The views of a scene show one set of named points, each view turned or mirrored, and shifted as a whole, with a little noise and some points left out.

Scene 1
View 1
<266>: [ 12  15 -11 -18  -5  14  16   1   1  10 -17 -17  11   9   6  -4  10  41
  15 -16  39 -22   0  -4   8  -5  32 -15   5 -14  21 -28 -13 -20  31 -10
  27  12 -10   0   3   8   9 -16  21   7 -17  10   3  25  -8   6  10   1
  19  19  21  -5]
<123>: [ 10   5  11  -6  24  14   6   7 -11  19 -11 -15  21  -7   6  -4  26  50
  14  -6  35  -5 -11 -10  17  -4  14   3   1  -4  11 -13  -4 -15   5  -9
  19  -9   6   4 -11 -11   5  -2   5   7   5 -20  23  19  -8 -15  -6   1
   6  -3   3  -5]
<87>: [ 12 -17  31   1  31  11  26  -5  19  10  18 -21  10 -17  10   5  -2  48
  30 -25  28 -21 -21  34  22  -6   9  11 -15   1 -18   7  30 -21  36   9
   4 -26  15 -27 -19 -29 -29   7  -7  -2   5  20  -1  11 -21 -18  20  -5
  21 -24  23 -29]
<159>: [  6  -5  30   5  56   6   3   9 -17  21   0  -1  24 -18  12   3  28  65
  13  13  23  21 -18 -13  17  -6  -7  27  -4   1 -11  10   5  -7 -21  -1
   8 -48  28   5 -22 -40   0   1 -13   5  33 -41  40  12  -4 -48 -13  -9
 -13 -40 -21  -9]
<185>: [  9   7  -2 -15  14  -3   6  -1 -11   5 -10  -4  15   1  21  -4  12  41
   7   0  21   7   7  -9   6 -10  18  14   2  -4   2  -7 -10 -13  -4   4
  18 -13  -3   3   9  -8  12 -18  10   9   2 -11  25  17  12 -32  -1  -8
   1 -19  -7   3]
<228>: [  3  16 -20 -19   0 -11  18  -5 -22  -7 -24  14  17  18  22  -6   7  30
  12  -5  33  12  16  -1   0 -16  25   9   4 -19   4 -20 -21 -11  -9   0
  20  -3   0   4  23  -2  24 -33  16  22  -6 -11  24  16  19 -34   2 -20
  -3  -4   1   7]
<86>: [ -3 -12   9  -4  30 -18  25 -20  -4  -8  21 -23  27  -8  19  -1  16  25
  17 -41  32  -3  14  55  14 -21  -5  34 -17  35 -26  14  29 -13 -11  19
 -12 -26   4   1 -14 -35 -13  19 -22  20  -1 -23  32   6   1 -47 -13  -2
   2 -11  19 -19]
<235>: [ 24 -12  16  -9   6  14  17 -11  40  10  13 -41   1  -8  18  -1  -2  45
  14 -28  15 -34  -9  21  12 -12  30  -1 -14  12  -2  -1  20 -25  50  14
  11  -1 -13 -14  -9  -4 -20   9  12  -9 -16  41  -8  20 -15   6  18   8
  30 -13  22 -26]
<75>: [  6   4  15   0  29  11   9   1   1  23  13 -54  38 -16   5  -6  43  42
   7 -34  39 -22   5  24  28 -10   5   6 -10  44  10   4  17 -17  -2   0
   8  -5 -11  27 -36 -15  -4  40 -10  12 -10 -39  34  18 -10  -9 -33  32
   7  18  14 -14]
<69>: [ 21  -4   3 -15   1   5  16 -10  24   3  -3  -3  -8   4  23  -3 -13  42
  15  -4  12 -15  -9  -2   2 -11  33   3  -4 -18  -5  -7   0 -17  40  15
  18  -7   1 -26  14   3  -8 -25  20  -6  -5  44  -9  14   0 -12  34 -14
  21 -30   8 -13]
<88>: [ 14 -11  25  -3  33   6  13  -6  16  15  15 -24  12 -15  17   1   8  51
  16 -12  17  -6 -10  15  17  -9   9  19 -13  13 -13  11  19 -20  11  16
   4 -30  10 -11 -16 -26 -15   9  -3   0   9   2  16  14  -8 -24   2   1
   7 -33   4 -22]
<167>: [ 27   3   9 -10  11  14 -10   1  16  26  -6 -26  11  -7  22  -6  21  54
  -5   9   2   2   2 -31   5 -11  29   5  -1  12  13   3 -11 -11   5  13
  23 -13 -10  12   1   4  10  -6  18 -10   0   2  21  20   9 -14  -2  10
   2 -31 -20  -2]
<56>: [  7   7  -3 -12  12   3  17  -2  -4   7 -10  -6  14   3  11  -2  12  41
  18 -12  35 -10  -1   7   9  -9  20   4   0 -12   5 -16  -6 -17  18  -3
  18  -2   4  -5   2  -6   6 -15  10  10  -4   3  11  20  -2 -17   7  -5
  12  -7  12  -6]
<126>: [ 14 -23  18  -9  18 -13  29 -25  39  -9  33 -37   9 -13  27   0  -7  25
  14 -43  17 -28   5  64  11 -23  12  20 -23  33 -28  15  38 -26  33  30
 -12 -20  -2 -19 -10 -24 -32  21 -10   3 -13  30   1  10  -4 -24  13   3
  24 -26  28 -31]
<261>: [ 14  -2  16  -6  27  11   8   6   1  19  -1 -14  13  -6  13  -2  16  53
  10   2  20  -1 -12 -13  15  -6  13  11  -3  -1   2  -3   2 -15   8   2
  16 -20  10  -2 -12 -16  -1  -2   3  -1   8  -7  19  17  -5 -21   0  -2
   4 -24  -5  -9]
<209>: [ 22  -5  -9 -19 -19   1  21 -19  38  -3   6 -24  -5   6  31  -3 -15  29
   7 -26   8 -28  11  18  -5 -20  42  -3 -10   0   0  -7   4 -26  49  24
  13   9 -21 -17  22  15  -8 -14  25  -2 -29  57 -12  21   1   2  32   1
  31 -16  21 -18]
<267>: [  3 -11  -4 -15  -3 -19  27 -30  25 -13  23 -52  24  -6  27  -9  14   6
   3 -61  25 -34  31  69   9 -29  17  15 -21  56 -11   7  26 -24  14  27
 -11   4 -32  16  -7  -5 -12  31  -6  19 -39   8  19  15   9 -16 -12  19
  20   9  34 -21]
View 2
<267>: [ 20  -2 -41  -5  31   9 -15  -9   7  50 -19  -5 -27  -3 -56   2 -17  -8
 -13   5 -68  17   0 -23  25  34 -38 -18   5  25 -11  19 -20   6   9  29
 -30 -24   6 -23  20  15  11 -18  27 -44  52   2  16 -20  -4 -42  14  42
  40  27   0  -7]
<235>: [ 21 -12 -22 -16  -1   6   8  12  21   0 -24  -9 -12 -10 -24  11   8  -7
  15  -6 -20  11   2 -23  28  10 -33   2   5  19 -14   6   3  17  43   8
 -34   4  -9   1   2   1   5 -23   0 -17  14 -13  -5 -16  -4   4  -6  18
  35 -20  -1 -11]
<86>: [-19 -16 -15  14  20 -11 -33 -20   2  45  10 -12 -12   6 -44  13 -48 -20
  14   8 -38   2  -1 -16  24  14   7  -4  -1   8 -34  30  -3  26   2  28
 -10 -45   8 -12  13  14  18 -32  44 -16  45  13   1 -14   5 -56   1  24
   7  33   2 -13]
<123>: [ -4 -23 -21  21   0 -10  -4 -20   8 -11  15   8  -7   3   5 -18 -12 -17
  12  16  20  12  -6 -19   5   6   9  37  23  10 -44   5  -5  23   2  15
 -14 -16  -1 -10   2   4  -6 -23  20 -10  15  -7   6   4  15 -17 -21  15
   0  -1  13  -6]
<88>: [ -6 -21  -6   5  -1 -12 -15 -11  15  16   2 -10  -4   6 -24  24 -21 -25
  28   2  -6  -6   1 -20  25  -8  -2  12   1   9 -32  18   7  31  20  16
 -18 -21   2   2   7   8  15 -30  20   1  18  -3 -11  -8   5 -24 -15  12
   7  -2   1 -14]
<126>: [  2   0 -17 -17  16   8 -13   9  15  43 -24 -21 -20 -12 -63  27 -25 -11
  20 -12 -63   6   9 -22  44  13 -28 -31 -16  12 -11  22   6  20  35  18
 -29 -28   1  -4   7   7  21 -37  26 -20  41   8  -8 -29 -12 -30  17  24
  33  12  -8 -16]
<167>: [  9 -26 -17   8  -5 -16  -2 -21  23   4  -1   3   0  25  24   2  22 -21
   5   8  29   0  -9 -17   6  -6 -12  28  31  25 -30 -17 -14  28  -3  22
 -20  -3   9  -9  27  23  24 -15  -5  -6   9 -22   4  10   7 -18 -34   4
  17  -3   6  -6]
<87>: [ -7 -13  -2  -3  -3  -1  -9   7  13   7  -8 -15  -7 -14 -36  20 -27 -16
  39  -2 -18   4   7 -21  35  -1  -4   2  -8   1 -30  23  18  26  41   6
 -24 -18 -10   5  -9  -7   6 -36  19   0  17   5 -16 -20   4  -7  -2   8
  13 -13  -6 -13]
<209>: [ 15   5 -31 -23  10  10  21  22  18  -9 -30 -24  -5 -16  -4 -11  30   0
   7 -22  -9  23   4 -19  19  10 -37 -23  13  17  -9 -16  -9  15  37  15
 -44   1  16  -8   8  12  18 -35  -8 -26  11 -13  12 -11 -17   3  13  10
  54  -2  -6  -4]
<185>: [-16 -16 -21  13  10 -15  -1 -14   9  -2  12  -6   5   8  19 -17   2 -15
  11   1  27  14  -5  -9   1  -1  10  16  24   9 -40  -9 -12  28  -5  21
 -13 -24  17 -17  16  20  20 -33  18 -12  21  -5  10   7   8 -31  -8   6
  10  18   8  -6]
<261>: [-10 -22  -9  12  -5 -16  -8 -17  14  -1  10   1  -1   8   5   5  -8 -19
  20  12  22   4  -1 -18  11  -2   6  28  15   8 -39   4  -1  31   4  16
 -13 -17   3  -5   6   8   9 -26  15   1  11  -8  -6   1  11 -18 -21   8
   1  -4   6  -7]
<228>: [-24  -5 -32  14  19 -13  10  -8   2 -19  18  -9   5  -3  32 -46   3  -4
   5  -4  35  31  -4  -3  -9   4  20   6  27   4 -44 -13 -20  25 -13  22
 -12 -32  28 -24  13  22  17 -43  19 -22  24   2  30  10   3 -35   7   8
   7  30   9   4]
<56>: [ -7 -13 -26  10   8  -6   7  -2   7 -17   2  -3  -5  -8   8 -27  -5  -7
  12   0  17  22  -1 -11   7  10   2  19  18   7 -37   1  -8  20  11  15
 -19 -18   9 -11   0   6   2 -31  16 -15  18  -4  12  -3   4 -14  -3  12
  11   3   5  -4]
<75>: [ 19 -28 -35  21   7  -4 -25 -35   8  28   5  23 -28  11 -40   5 -33 -21
  -7  32 -30   6  -8 -29  15  27 -12  40  21  22 -33  27 -14  14  -6  24
 -13 -20 -17 -16  10   5 -16  -1  31 -23  37  -8   0  -7  25 -35 -32  42
   0   4  14 -10]
<266>: [ 10  -7 -39   8   9   3  22   2   8 -33  -6   7 -13 -16  12 -42  10  -1
  -2   8  17  34  -1 -15   3  21  -9  22  26  13 -29  -9 -12  11  18   6
 -25  -5   1 -15  -4  -1 -13 -27   7 -30  15 -13  19   0   6   2  -5  22
  22  -6  12   2]
<159>: [-31 -38   9  31  -6 -33 -35 -44  14  22  34  -2  11  31   4  25 -36 -38
  33  17  34 -19  -6 -12  12 -17  30  37  13   1 -53  16   1  43 -18  25
   4 -39   5  -7  18  20  26 -25  30  16  20   0 -14   7  26 -47 -36   5
 -26  12   7 -15]
View 3
<267>: [-38 -44 -33  43   2   2  20  10  32   0  15 -39  -7 -20 -31 -35  -2  26
   6   1  45  15 -14  19  19  -6   5 -10 -26 -59   9  19 -20  35 -34  45
  -1  68  16   0  10   0  -2  45 -34  16 -36 -30  -9  31 -19   9 -32  32
  28  48   4  -5]
<75>: [  8 -36 -29  40   0 -24  -9  -1  -1   4   2  -5 -24 -44  -3 -15  12  14
  20  -2  36   3  -9  24  33  13   6   4  -2 -13 -34  19  19  30 -22  44
   9  33  17 -12  -6 -10   9  14  -2   3 -19  -6 -24  28 -11  14  -4  27
  50  41   1   1]
<86>: [-12 -47 -22  34  42  -2  12  -2  15   6   9  -6 -29 -20 -32 -44  -9  27
   2 -10  33  18 -16 -13  26   7  13  11 -17 -27  -4  42  -4  38 -19  48
  -3  35  11  25   4  -1  20  21 -22  -3 -30 -14 -23  41 -25  14   0  19
   9  -3   3   8]
<126>: [-43 -46 -10  41  21  23  19  18  46 -10  11 -18  -4   3 -43 -31 -14   8
 -19  11  26  23  -8 -11  19  -8  16   7 -14 -49   9  40 -29  25 -11  71
  -5  57  26  14   8   2  -4  39 -31  16 -46 -34  -3  24 -18  24  -9  30
  -4  34   4 -14]
<266>: [-19 -23  -2  -6 -38  25  14  25  -1 -15 -11  -4   0   3  -4  17   6  -8
  12  -1  33 -26  -6  13   3  13   2 -25   8 -19 -12  -7  25  21 -19   2
   6  23 -16  -3  13   4  -8   4 -26  30 -32  14   4 -26   4  21 -28  -2
  33  14  -9 -26]
<167>: [ -4  11 -13   3 -21   7  30 -11  -8   1  11  14 -14   4  -6 -14   0 -19
  23  16  25  -3 -11 -16   3  -3 -12  -8   6   3   1  -6   9  33  -4  21
  20  -1  16  -1  -7 -21   3  -7  -5  -9  -2  32  12  -6   7  15 -26   4
  24  18   2 -42]
<56>: [-13 -26  -3  -3 -12  23  18  17  -1 -10  -3   6 -13   1 -11  -4  -1  -2
   6  -3  28 -14  -7  -6   5  11   1 -14   1 -13  -8   8  19  31 -15  10
   5  12  -9  14  10   4   3   5 -23  16 -27  14  -1 -13  -3  25 -16  -4
  17  -6  -6 -20]
<123>: [  0 -23  -5   3  -5  10  11   5  -7  -8  -4  12 -17  -8  -9  -5   3  -4
  11  -3  26 -11  -7  -8   8  12  -1  -9   6  -6 -15  11  21  30 -12  14
   8   7  -4  13   3  -4   5  -1 -15   8 -20  17  -4  -5  -2  21 -11   1
  20  -2  -5 -18]
<159>: [ 27 -12  -9  15  39  -9  10 -25 -13  12  10  41 -41 -18 -14 -34  -7   0
  14  -4  15  13 -12 -43  20  15   2  19   5  23 -20  30  17  40   3  36
  13 -26  18  27 -15 -19  32 -18   7 -32  -1  29 -20  27 -13  20  17   1
   7 -26   4 -11]
<261>: [  2 -15  -3   9   1  10  13   0  -2  -4  -1  21 -19  -1 -13 -11  -1  -8
   7   5  18  -3  -9 -20  13   9   2   4   6   2 -17  15  13  27  -1  30
  13   0  11  11  -3 -11   9  -6  -8   0 -15  18  -1   0  -3  24  -2   5
  13   1  -3 -26]
<69>: [-32 -10  11  -4 -22  49  32  21  21 -21   0   5   6  33 -29  -1  -9 -24
  -9  10  19  -6  -7 -27  -7  -2   2 -13   5 -19  14   7   1  20   1  22
   9  10   3  14  10   0  -5   4 -31  18 -35  14  22 -29   4  30 -21  -5
  -8   4  -7 -43]
<235>: [-32 -21   6  27 -25  26  16  22  34 -24  -3  -8   6  14 -23   3  -5 -23
 -11  19  20  -1  -2  -3  10  -8   9  -1   5 -29  -3  11  -4  14  -1  54
  11  34  21  -5   3  -2 -11  20 -23  23 -39 -13  13 -12   2  31 -16  20
  11  47  -2 -38]
<209>: [-51 -12   2   6 -35  46  37  25  29 -20   4 -19  11  30 -29  -4 -11 -15
  -7  16  27  -2  -4  -8  -5 -12   3 -20  -5 -43  23  -3 -14  17 -12  24
   4  40   8   3  13   0 -16  21 -38  27 -36   0  25 -23   2  24 -42   8
   3  33  -5 -44]
<228>: [-14 -20 -18 -21  -1  24  30   1 -16   2   3   3 -15   4 -11 -21  -7  13
  16 -18  34 -12 -15 -12  -4  12  -5 -25  -5 -15  12   2  21  40 -23 -18
   4   6 -27  29  18   4  10  -4 -28   7 -18  31   0 -11  -9  11 -34 -21
  17 -37  -8 -13]
<88>: [ -6 -23  -2  24  13  12  12   2  18 -10   7  18 -17   0 -24 -20  -6  -7
  -3   8  14   8  -6 -25  15   6   6  12   4  -9 -10  30   1  29  -2  52
   9   9  21  14  -5 -11  10   6 -12   0 -27   1  -7  11  -7  27   3  15
   4  10   3 -21]
<185>: [ -7 -14 -14  -7   1  14  26  -2 -11   2   6  10 -16  -1 -10 -23  -6   1
  18  -6  29  -4 -13 -16   4   5  -2 -11  -1  -8   4   7  17  35 -15   5
   7   1  -4  22   7  -7  10  -3 -18  -1 -12  26  -1  -1  -5  15 -20  -8
  17 -18  -2 -20]
View 4
<209>: [-29  36 -21  26  11 -15 -11 -23   7  14 -31   4  27 -37 -36  -2 -31  19
  29  13  19 -20   2 -53  16  -2  -6   0  18  24   6  13 -35 -11 -13  28
  27  18  16  14  -8  -5   3 -32 -16  -4 -16  -7 -25  -1  -4 -58  -7 -21
   8   4  -3 -13]
<69>: [-22  56 -13  30  15  -9 -23  -2   3  34 -25   3  19 -34 -14  -6 -19   5
  24   9  15 -16   1 -28  11  11 -15  14   3  11 -12  25 -32  -4   3  26
  13   6  21   3   9 -22  -7 -27 -15   1 -12   2 -19 -10   6 -40 -11 -16
   2  -2  -2  -5]
<235>: [ -6  14 -21   8   6  -9  -9 -11  -5   9 -19 -11  13 -33 -29 -14 -23   2
  35  22  20 -14  12 -34  29   9 -30   5   4  16  -1  -5 -32  -2   2  20
  16  13   4  15 -14  -5   7  -9  -4 -10 -25 -13 -35  -6  -9 -43  -1 -40
   1 -14 -10  -5]
<126>: [ 22   8 -56 -13  15 -24   5  -2  -7   1 -41 -19  20 -25 -20 -13 -32 -17
   1  -7  30   1  35 -30  31 -10 -28 -21  35  -2 -12 -23 -25   4 -16  19
  43  -3   0  34 -25  19  23 -20 -13  17   4  -8 -34 -28 -17 -36  29 -44
   6 -41 -23 -15]
<266>: [-22  14  18  29  11  -4  -2   4  17  20 -10  13   9  -8 -19   3 -17  23
  36  18 -16 -12 -11 -34  20  26 -12  -5  -9  13  -5   2 -22 -39 -14  23
  -1  11 -15  11   4 -19  -1 -15  -5 -33 -13  14  -1  15  -4 -33 -12   8
   6  -6   8  10]
<167>: [-24  23  18  24  13  -6   0   5   4 -10 -13 -15   1 -14 -14 -16  16 -16
   4  24 -18 -14   1 -18   1  19  30  18  -3   5  -9  11 -10  -5  -3  11
   7   0  -3 -30   1 -36  -6   6 -13   5 -21 -23  -8  16  -8  -6 -26  -5
  -2  -1 -19   3]
<123>: [ -6   7  20  18  19  -4   6  26   8  10  -8  -4   1  -1   0 -10   5 -10
  10  12 -22  -2   2  -7  13  30  -3   3 -16  -2 -21  -2  -8 -23  -7  11
  -2  -3 -21  -5   3 -29  -2   2  -6 -12  -8   8   2   5  -1  -5  -5   5
  -2 -22  -9  17]
<56>: [-14  25   6  24  19 -11  -1  18  10  22 -17   3  10  -9  -4  -2 -10   2
  16   7 -11  -7  -3 -20  13  18  -5  -1  -4  -1 -19   4 -16 -23 -12  19
   8   4  -8   8   7 -22  -2 -17 -13 -12  -2  13   2   3  -2 -22  -3   7
   2 -18  -2  12]
<261>: [ -5  22   6  16  19  -9  -2  24   2   8  -9 -12   2  -9   2 -13  10 -23
   4  10 -10  -4   8  -2  10  25  -2  11 -11  -6 -26   3  -8  -5   1  14
   2  -6 -11 -10   3 -32  -2   4 -10  -1  -9   2  -5  -2  -1  -7  -6  -7
  -6 -21 -15  15]
<86>: [ 30   0 -27 -13  25 -23  21  30   4  -8 -36 -18   7  -6   5  -9  -5 -28
 -22 -14   0  15  30  -8  18  -2  -3 -22  26 -22 -33 -24  -5 -10 -25  14
  34 -18 -25  14 -13   2  20 -11 -15  18  19   2  -2 -25 -14   1  31 -13
   6 -51 -26   4]
<228>: [-27  44  15  34  25 -17  12  26  25  18 -28  17  10  -2   2   5  -3   9
  -5  -6 -30  -6  -9 -26  -6  12  25  -7   7  -7 -23  11  -9 -33 -25  23
  15  -6 -11  -1  20 -33  -4 -31 -23  -4  17  20  25   4   5 -11  -8  34
  14 -10   0  13]
<88>: [ 12  17 -15   5  18 -12  -3  20  -6   8 -20 -21   6 -19   2 -19   2 -29
  -4   8   9   1  18  -4  17  15 -12   7   2  -7 -25  -2 -14   8   3  14
  12  -9  -4  -3  -4 -18   1  -1 -11  10  -7  -4 -16 -16  -4 -10   5 -28
  -6 -32 -26   6]
<75>: [ 19 -43   5  -9  14  -7  29  13  -3 -27  -9 -22  -5   8 -12 -16   1 -21
   7  19 -19   8  19 -14  33  26  -7 -17   2  -2 -13 -39  -2 -21 -22   3
   9  -4 -52   2 -23  -2  20  22   4 -14 -11  -9  -9  13 -24   2  11 -11
   0 -38 -19  11]
<185>: [-18  33  11  23  21 -13   8  22  15   8 -21  -2   5  -5   3  -8   6  -6
  -5   2 -20  -6   3 -17  -3  13  20   3   1  -5 -20  10  -8 -16 -14  19
  13  -5 -10 -13  11 -28  -2 -16 -16   6   6   7   9   0   0  -8  -8  11
   6 -14 -10   9]
<87>: [ 17  22 -29  -1  14 -13 -11  20  -9  24 -22 -15   9 -28   1 -16 -18 -21
  14   8  22   1  19  -2  27  13 -48   0   0  -3 -26  -5 -23   4  10  14
  13  -3   3  16  -6 -10   5 -11  -5   2 -10   5 -28 -28  -1 -26  17 -38
  -9 -37 -18   5]
<159>: [ 17  21  13   5  26 -12   9  50  -2   2 -12 -25 -12   4  27 -25  34 -51
 -35   2 -19   8  19  23  -3  25  21  16 -13 -27 -46  -1   7   9   4   7
   4 -29 -17 -33   5 -40  -8  15 -14  27   5  -4   8 -11   1  25  -1  -3
 -11 -37 -31  23]
View 5
<266>: [ -8  27  17 -15   6   9   6 -21  13  22   2  -9 -15  -1  20 -24   5 -25
  -4   2   9 -11  17  25  21   4  -2  -5  -6  19  14 -17 -16  23  -5  -5
   8   6 -27  -9 -18  18  -5 -33 -14  15  10  -6 -27   1 -31  14 -15   0
  15  21   0   8]
<56>: [ -2  19  19 -10  17  10   6 -22   9  19  -1 -12  -3  -8  10 -20   6 -20
 -27  -2  12 -14  14  12  17  11   4  -1  -3  17  11 -23 -12  13  -4   3
   2  -1 -21  -5 -12   1  -9 -15 -11   6   7  -2 -14  -2 -17  -3   6   0
  12   8 -15  -4]
<267>: [-10  16  28  -7  17  43  29   5  12   3  19 -19  50  48   9 -65 -39 -21
 -13 -38  36 -25 -34  -2   5  29 -28  -9  30  -4  -6 -17 -18   0  13  20
  21  -8 -19  14 -22  17   0  -8  35  71   8 -17 -44  47   3 -23  -1  -2
  -1  11  12 -16]
<69>: [ 27  19  25  -8  27   2  24 -35  10   9 -15  18   4  -5  12   6   6 -23
 -32  -9  21 -31   5  13  30   0   0   2  20  -8  -5 -17  -4  16 -16 -19
 -21   4 -11 -15  -7  11 -20 -25   9   8  15  -7  -8  -8  -3  25 -10   9
  10   6 -25 -10]
<126>: [ 18  11  43 -15  33  30  42   5  -5  -2  -6  -6  55  33 -14 -37 -41 -18
 -40 -44  56 -31 -33   0  19  20 -20  -3  43 -12 -15 -11  -8   0  12  16
 -13 -15  -1  14 -16  -1 -20  -7  37  58  18 -23 -21  46  22  -8  14   0
  -1  10  -9 -23]
<261>: [  5  25  26 -14  23   2  -4 -26   9  16   1 -14   0  -2  -4 -20  17  -9
 -43  -6   5   0   3   6  17  17  19  12 -10   7  10 -29 -12 -13   1  18
  -3   3 -14   2   8  -8  -2 -17 -12   7   6  -7   4  15  -1  -4  22   4
  -8  -1 -27 -16]
<88>: [ 11  24  33 -19  30   5  11 -18  -3  10  -3 -10  18   7 -13 -22   6 -11
 -54 -22  20  -3 -12   2  24  19  11   7   6  -1   3 -24 -11 -16   8  24
 -11  -4  -4   9   4  -9  -7 -13   3  22  10 -13   6  31   9  -6  30   1
 -10   1 -27 -23]
<235>: [ 15  35  34 -24  23   5  27 -11   0   4  -4   4  15  27   0 -12  -1 -23
 -25 -28  32 -12 -15  21  33   8 -10   4  22 -12   0 -10 -13   3   0   0
  -9   9  -4   1  -6  20 -13 -38  20  39  20 -22 -20  30   3  35  -8  10
  -4  18 -11  -7]
<167>: [  3  29  18  -1  20   0  -7 -37  32  11  13   2  -1  10  18 -21  42 -11
 -24  -8 -15   1  -7  -1  21  15  19  11 -13  -5  13 -41 -18 -16  -9   3
  11  13 -20 -11  16  18  13 -27  -5  12  -1  -3   3   6  -3  10  -2  11
 -19  -7 -26 -25]
<209>: [ 20  22  27  -5  23  16  35 -27  16   3  -1  20  15  21  24 -11  -5 -31
 -10 -23  27 -35  -5  13  29  -1 -18  -3  33 -17  -9 -17 -10  27 -14 -29
  -8   9 -16 -14 -15  31 -12 -31  29  31  20 -14 -29   2  -3  35 -30   9
   8  11 -12  -6]
<185>: [ -1   9  13   5  21  12  -6 -32  24  20   7 -11   3  -9  13 -24  18 -15
 -32  -3  -2 -15   8  -8  10  18  14   4 -10  11   6 -35 -10   0  -6   8
   7  -3 -22  -9  -1  -1  -1  -7 -15   4  -3   3  -4  -6  -9 -20  10  -2
   4  -7 -24 -20]
<86>: [ -3  -1  25 -11  29  30  13   0   6  12   7 -33  42  15 -11 -57 -29 -10
 -52 -28  33 -16 -21 -17  -1  35  -1  -3  12  12  -2 -23 -11 -15  16  38
   3 -24 -13  18  -9 -23  -8  12  10  40   5 -11  -9  37  11 -49  40  -9
  -2  -6 -17 -26]
<87>: [ 19  27  39 -31  33   2  21  -8 -19  10 -18  -7  20   5 -23 -11 -12 -16
 -59 -27  45  -8 -10  16  32  13   3   5  18   2  -3  -7  -7   0   7  16
 -25 -10   0  10  -4 -11 -19 -15   7  24  19 -18   0  35   9  13  28   5
   2  12 -25 -14]
<159>: [  4  15  19 -11  35  -3 -21 -28   9  18   8 -26   7 -13 -19 -29  31   4
 -75  -7  -5  14  -1 -18   9  35  39  15 -25  12  12 -41 -11 -44   5  44
  -2 -11  -7   8  26 -31   6   6 -25  -1  -6  -2  32  21   9 -41  59   1
 -22 -21 -45 -37]

In a view up to two points have been moved. Name them for each view, in the order of its rows, or write -.
view 1 -> <159>, <126>
view 2 -> -
view 3 -> <123>
view 4 -> -
view 5 -> -
